Each row is a point on a landscape with many peaks, with its height.
A climber steps from a point to the highest of its 2 nearest points, and stops where none of them is higher. Distance is the straight distance between rows; heights are no part of it.
Dinu (h 3.48): [157 102 108 147  78 140 206 142 184 199 150 126 144 111 129 163 141 147
 138 104]
sef (h 5.01): [157 140 157 164 162  79 186 114 154 150 122 187 159 117 127  81 115 165
 118 128]
led (h 6.85): [115 120 185 115 153 160 148 109 114 126 139 102 148  96 102 105 182 170
  77 102]
zema (h 4.11): [122 117 130 150 137 125 153 104 180 118 103 167 132  98 120  68 123 141
 122 147]
tigo (h 6.23): [105 124 105  84  83 130  96 142 107 106 163  46  91 138 143 120 212 126
 124 130]
Katub (h 0.90): [120 126 146  86 164 174 101 146  65  86 165 130  88 152 101 136 138 132
 106 124]
Zuf (h 0.39): [156 127 164  94 160 148 112 145  62 118 148  92 120 155 129 146 159 150
 119 132]
Ture (h 2.94): [117 160  90 170  86  86 148 164 139 192 161 124 141 164 182 205 135 111
 135 122]
Kufu (h 1.74): [107 146  83 124 132 109  88 104 124 117 112 134 127  95 147 122  84  90
 178 169]
bes (h 1.08): [135 147 157  94 164 108  80 127  88 125  91 103 142 187 117 106 176 142
 102 118]
voti (h 0.17): [154 123 202  90 153 157 153 138 116 118 102  74 116 150 117 117 185 149
 102 127]
gekep (h 4.29): [146 134 111 157 108  93 120 122 181 143  53 115 135 127 165 112 136 110
 158 158]
budu (h 6.16): [123 121 153 166 169  96 127 112  98 102 140 166 147  83 106  65  68 109
 140  95]
tobam (h 0.01): [151 124 211  89 164 179 170 124 117  87 111  97  99 139  98 102 147 133
 106 130]
kub (h 3.95): [161 108 134 168 112 116 176 114 179 161  87 111 149  79 165 111 159 149
 146 151]
Mopit (h 4.45): [136 102 129 153 123 138 199 116 190 129 118 183 125 100 118  87 101 152
 125 139]
ladug (h 2.26): [137 137 115 147 123  96 135 138 202 148  85 178 130 147 142 110 103 117
 143 150]
rosuk (h 0.54): [117 130 139 103 153 145  93 134  90 119 142 121 125 148 109 140 142 142
 105 124]
Bolas (h 5.04): [ 69 136  62 103  71  59  78 105 153 134 134 101 108 129 150 124 160 103
 132 137]
buk (h 7.82): [168 120 183 137 145 143 155 107 136  87 104 134 146 119 121 106  87 140
 132 134]
Vuni (h 0.27): [146 128 164  94 148 139 117 141  91 108 108  65 114 146 134 118 184 136
 125 141]
zagut (h 5.59): [ 69  99  94  95  85 190 148 144 155 122 173  64  98  91 108 124 180 138
 117  93]
ratef (h 0.57): [121 122 107 101 111 152  98 136 120  97 124  86 101 114 135 138 118 119
 151 158]
dirug (h 3.42): [140 114 103 156  68 133 192 154 190 182 145 118 144 144 149 177 128 125
 136 109]
sadap (h 1.64): [104 149  74 120 132 111  87 106 139 104 110 176 104 118 125 123  56  76
 172 163]
Dume (h 4.46): [ 99 107 109 106 109 192 157 166 136 120 175 162 100 164  76 171 101 129
  87  83]
Muf (h 7.05): [149 125 183 119 151 167 151 113 139  49 102 139 116 114 103  97  75 122
 128 132]
tusit (h 4.81): [122  90 110 135 102 168 185 130 204 136 124 163 115 105 114 105 116 140
 132 125]
far (h 2.74): [196 140 160 167 145 111 141 109  58 156  96  87 161 133 153 181 132 146
 149 130]
Zodo (h 4.87): [106 139  75 122  63  84  91 121 144 116 116  74 110 146 168 138 157 106
 139 149]
Bigi (h 0.93): [137 135 123 129 136 141 117 137 161 114 105 196 111 175 112 151  46 103
 140 150]
Rokap (h 6.76): [112 128 143 116 166 143 113 125  57 158 192 143 144 137  96 173 140 160
  85 101]
kele (h 4.13): [168 131 128 177 129  91 157 117 171 155  58 127 149 106 181 118 136 124
 165 155]
mekes (h 5.60): [105 106 110 125 108 168 175 155 165 162 180 184 123 165  75 161 116 135
  72  64]
Gona (h 5.77): [108 135 114 122 156 110  83 129  77 164 153 103 154 129 135 144 164 139
 118 127]
gubez (h 5.06): [116  98 123 118  91 176 160 136 204 118 103 127 112 121 117 106 130 132
 131 126]
kariz (h 1.98): [185 130 148 159 138 115 147 105 109 112  88 117 153 105 161 143  65 109
 180 155]
Geg (h 2.83): [108 120  94 125 100 142 133 163 123 161 196 136 123 161 130 195 102 124
 117 119]
gepor (h 0.96): [135 138 144 138 147  97 113 106 156 143  67 121 166 131 140  85 165 138
 120 136]
fopo (h 6.35): [144 139 166 100 158 163 124 118 130  55  84 126 106 142 111 101  92 113
 140 150]
rasev (h 5.51): [ 99 128 122 143 143 126 160 135 157 162 152 217 127 109  97 111 133 138
  86 106]
mem (h 2.21): [199 128 152 175 121 121 168 110 137 142  76 118 147 109 158 161  99 130
 167 151]
kivo (h 7.09): [135 122 201 136 164 134 145  98 111 107 125 117 163 100 102  80 155 160
  83  99]
Pomig (h 4.80): [ 62 146  96 147 152 104 122 117 119 155 175 177 136  49 116  91 165 124
 104 108]
fef (h 3.85): [149 116 154 155 131 112 164 111 154 174 114 124 164  97 145 116 161 160
 122 134]
Luzug (h 6.52): [126 138 159 153 180  86 124  92 128 120  87 163 176 129 132  46 122 131
 127 116]
biv (h 6.29): [129 135 156 160 172  89 119 101  98 109 111 160 169 110 131  53  77 109
 153 111]
zuv (h 2.48): [139 133  94 157  99 103 156 149 204 165 104 158 123 115 166 131 106 110
 168 153]
sab (h 7.28): [145 124 167 116 143 155 141 118 131 107 109 124 133 125 117 129 114 144
 122 134]
zedeb (h 1.56): [ 89 149  91 102 146  92  53 131  84 136 161 157 121 184 101 136 139 123
  99 110]
lus (h 5.96): [146 118 163 176 168  77 160 117 106 128 154 168 148  72 102  59  77 141
 135  92]
Lod (h 6.15): [ 71 137 126 142 170 122 114 109  90 162 182 156 154  80 106 117 161 139
  84 100]
rurek (h 3.03): [108 100 113 110 112 209 166 147 148 103 150 186  95 121  70 156  85 118
  96  92]
toso (h 1.99): [112 110 111 100 113 163 107 160  92 128 193 111 103 150 118 166 140 142
 112 119]
gir (h 3.20): [151 115 119 149  74 146 147 159 133 127 121  63 108 148 166 181 143 130
 146 133]
Fina (h 2.39): [110 131  96 116 111 131  96 160 107 139 174 135 116 186 129 171 115 126
 113 131]
dod (h 6.82): [134 138 106 113 104  95  72 134  83 120 121  45 115 150 165 129 210 130
 139 132]
sasi (h 0.82): [107 122  94 131 108 104 113  95 195 122  84 130 124  81 141  67 145 116
 151 159]
rur (h 1.68): [148 137 126 138 135 115 134 130 192 125  81 203 121 173 122 121  64 111
 137 151]
Teke (h 1.94): [115 127 147  93 152 185 126 145  93  71 148 160  87 147  77 144 101 123
  94 120]
nodor (h 5.27): [ 71 131  69 105  89  95  73 119 131 137 149  88 113 108 132 127 169 115
 127 133]
fafop (h 1.80): [125 134 110 139 137 125 120 114 130 131 126 131 138  92 149 137  90 110
 164 157]
vom (h 1.33): [ 99 135  81 108 117 134  84 121 148  89 117 171  84 139 105 132  70  87
 138 149]
zavu (h 1.30): [ 95 107  83 118 103 185 142 148 166  97 141 188  86 130  87 150  62  94
 122 122]
pivi (h 4.55): [140 132  77 125  92 107  84 130 134  99  90  88  98 137 161 145 102  89
 183 172]
kefod (h 1.17): [149 143 136  98 145 101  66 142  65 120 113  96 126 194 140 123 177 135
 122 119]
Kaz (h 2.50): [211 138 167 175 124 118 163 110 105 158  77 108 146 136 148 183 119 144
 152 135]
lobuk (h 3.62): [120 125 133 149 123 119 167 126 148 207 165 138 158  82 129 136 175 164
 111 112]
ges (h 1.29): [147 135 124  93 129 126  61 155  63 108 166 102 110 189 143 141 171 125
 128 125]
rar (h 4.68): [100 124 122 140 147 146 146 132 144 125 134 230 124 126  83 115 107 116
  74 112]
Dev (h 4.28): [174 155 150 162 164  74 171 120 134 151 108 177 169 115 154 111  91 139
 155 133]
gunu (h 3.60): [130 168 121 132 175  85 109 119  79 150 119 170 165 138 153 133  75 104
 166 134]
Kubi (h 0.33): [130 134 107 112 143 141  95 145 116 102 134 176 104 176 116 168  52 107
 138 148]
pubi (h 0.69): [ 98 128 106  91  87 131  98 113 164  91  99  93  88 103 119  97 148 114
 142 146]
runul (h 1.60): [156 108 139 103 112 163 115 173  59 140 218  93 112 163 139 193 163 153
 117 109]
gom (h 0.40): [123 126  98 107 126 153  95 142 111 100 141 135  98 144 122 154  81 112
 146 152]
numu (h 7.08): [129 120 179 117 146 157 143 111  87 131 154  78 149  89 118 136 170 171
 102 117]
nul (h 6.78): [104 132 143 140 161 124 135 106  92 159 179 156 152  90 107 142 125 142
 100 106]
Satid (h 4.72): [134 129  83 144  69 117 108 142 141 110  96  56  98 132 172 157 140 104
 171 156]
tatag (h 5.38): [137 140 150 113 177 145 107 117  84  80 115 165 133 157 102 130  68 119
 123 130]
kanob (h 3.57): [125 131 161 103 152 182 140 135 126  59 106 175  87 150  77 122  87 110
  92 124]
bibeb (h 5.58): [152 124 170 171 159  89 181 108 126 139 148 175 155 101 101  73 107 160
 105 108]
Met (h 7.35): [129 117 153 112 135 144 118 126  79 139 140  45 140  91 145 138 201 157
 118 131]
Zaf (h 5.08): [115 128 147 100 130 169 127 138 162  79  94 162  90 164  81 112 107 117
  98 122]
kivef (h 1.77): [129 110 139  89 125 173 111 162  67 121 202  80  93 135 128 155 175 142
 119 125]
duza (h 0.63): [124 124 114  92  92 142 112 136 143  89 101  60  88 115 139 117 152 112
 158 159]
Pali (h 6.54): [128 135 104  94  85 105  70 140  82  98 171  61  97 160 171 135 216 117
 133 133]
dat (h 5.84): [126 146 143 111 163 143 104 107 109  49  88 164 116 146 100  94  68 102
 131 135]
miboz (h 6.88): [100 135 147 156 170  87 119  93 120 105 108 152 164 100 117  26 134 125
 113 108]
Bak (h 1.91): [114 151 101 116 131  98  68 152  91 140 171 156 125 224 123 160 123 122
  98 119]
nuru (h 6.14): [108 125 124 116 148 130  95 145  72 172 186 119 141 147 120 173 155 153
  95 113]
Levub (h 3.11): [153 140 146 141 162  99 108 128  84 166  98 105 168 156 150 153 152 141
 126 125]
faref (h 2.31): [153 120 123 147 110 126 167 128 178 153 112 156 134 108 150 144  97 123
 158 153]
Zir (h 3.34): [151 116 120 155  71 137 172 154 155 160 128  93 129 163 154 190 133 131
 132 118]
geb (h 5.52): [ 88 135  92 114 128 106  68 108 104 147 142  90 132 106 129 123 168 126
 136 138]
mul (h 3.24): [148 143 136 128 168 109 107 124  77 164 128 137 164 152 139 161 115 136
 129 128]
fene (h 0.89): [102 131 119 124 127  98 100  92 173 127  77 125 138 103 124  62 173 130
 124 140]
zupe (h 5.87): [ 72 116  99  77  74 153 122 138 138 110 168  50  84 112 114 104 208 127
 115 114]
Tozo (h 3.84): [154 165 136 152 170  77 133 113 114 147  90 177 171 136 168 117  76 107
 176 141]
zos (h 3.73): [136 123 150 150 143 114 169 110 133 177 158 150 163  85 125 119 144 160
 112 123]
bet (h 7.71): [129 138 158 132 164 135 135 109  53 155 201 152 156 109  89 168 111 155
  92 102]
sokeg (h 0.72): [ 93 122  80 109  87 160 112 142 166  90 129 167  74 140  99 135  69  92
 135 134]
guzen (h 7.27): [133 113 176 156 166 111 133 100 118  92 115 124 157  88 117  54 112 136
 124 105]
vadu (h 1.01): [140 145 161 111 158 113 102 118 125 125  68 109 153 167 125  99 162 144
 109 127]
Gimez (h 2.97): [164 135 140 162 128 105 118 140 100 160  91  84 140 160 161 175 159 143
 134 128]
ver (h 3.16): [124 127  96 148  78 127 164 161 131 182 186 112 141 163 157 209 125 121
 124 115]
vogez (h 3.54): [139 119 122 144  98 127 185 138 156 217 170 131 151  94 131 166 155 153
 128 106]
dufa (h 7.29): [158 122 214 129 157 136 153 103 123  84  99  84 160 103 119  68 147 152
 111 113]
zulas (h 4.41): [124 134  89 126  98  93  91 111 170 118  72 106 118 115 152 113 120  98
 169 167]
moko (h 1.87): [150 132 136 153 148 106 144 104 111 130 132 127 157  79 157 127  76 111
 174 147]
duzik (h 5.46): [ 78  97  94 101  76 190 162 144 195 112 150  86 103 107  98 110 173 125
 117  87]
lizim (h 6.42): [ 87 118  99 136 117 145 165 156 174 169 166 213 119 143  87 137 124 124
  82  79]
reg (h 5.28): [ 97 101 101 106  81 188 158 145 194 106 132 108  99 119 107 123 129 121
 130 109]
posab (h 3.41): [119 149 111 120 169 109  86 117  75 138 134 150 147 145 133 140  97 111
 145 135]
fev (h 7.07): [132 127 124 118 130 121  84 131  72 133 121  39 131 118 158 134 207 140
 135 134]
seviv (h 7.44): [176 121 204 143 156 117 148 102 108  92 100 100 171 110 126  84 101 143
 133 112]
Lizof (h 1.45): [145 125 122 110 107 139  82 171  68 122 206 105 118 190 152 174 166 132
 117 118]
Levo (h 2.00): [194 123 134 168 105 125 186 120 169 146  92 147 132 101 161 159  79 121
 176 163]
pebet (h 3.79): [110 114 144 128 136 160 140 113 157  89 109 160 119 104 102  90 118 131
 103 126]
luv (h 2.63): [120 150  79 156  88  93 143 164 189 176 129 142 123 124 171 158 108 100
 168 145]
kodu (h 2.78): [120 156  84 172  85  87 146 161 162 189 138 120 132 129 191 183 133 112
 159 132]
Lum (h 0.76): [ 95 117  94 116 103 133 107  92 170  95  99 110 112  65 131  86 136 113
 152 157]
dolil (h 6.37): [135 127 150  96 124 156 130 146 158  99  97 120  99 161 111 122 121 127
 121 134]

Two climbers start at each pair of points below. Name the first point that both come to, or write -.
sasi, sadap => -
Gimez, Vuni => buk
voti, duza => -
Kubi, ratef => ver

For each start below, name the point where the climber stops.
zema => Met
Kufu => buk
dirug => bet
zupe => Met
gom => ver
sef => buk
Levo => ver
far => buk
pivi => bet

For each start below, name every point that the climber comes to, in order.
sokeg => vom sadap Kufu fafop moko kariz mem Kaz far Gimez Levub mul posab gunu Tozo Dev sef bibeb lus budu biv Luzug miboz guzen seviv buk
Zir => dirug Dinu vogez lobuk zos fef kub kele gekep zulas pivi Satid Zodo Bolas nodor geb Gona nuru Rokap bet
gir => Satid Zodo Bolas nodor geb Gona nuru Rokap bet
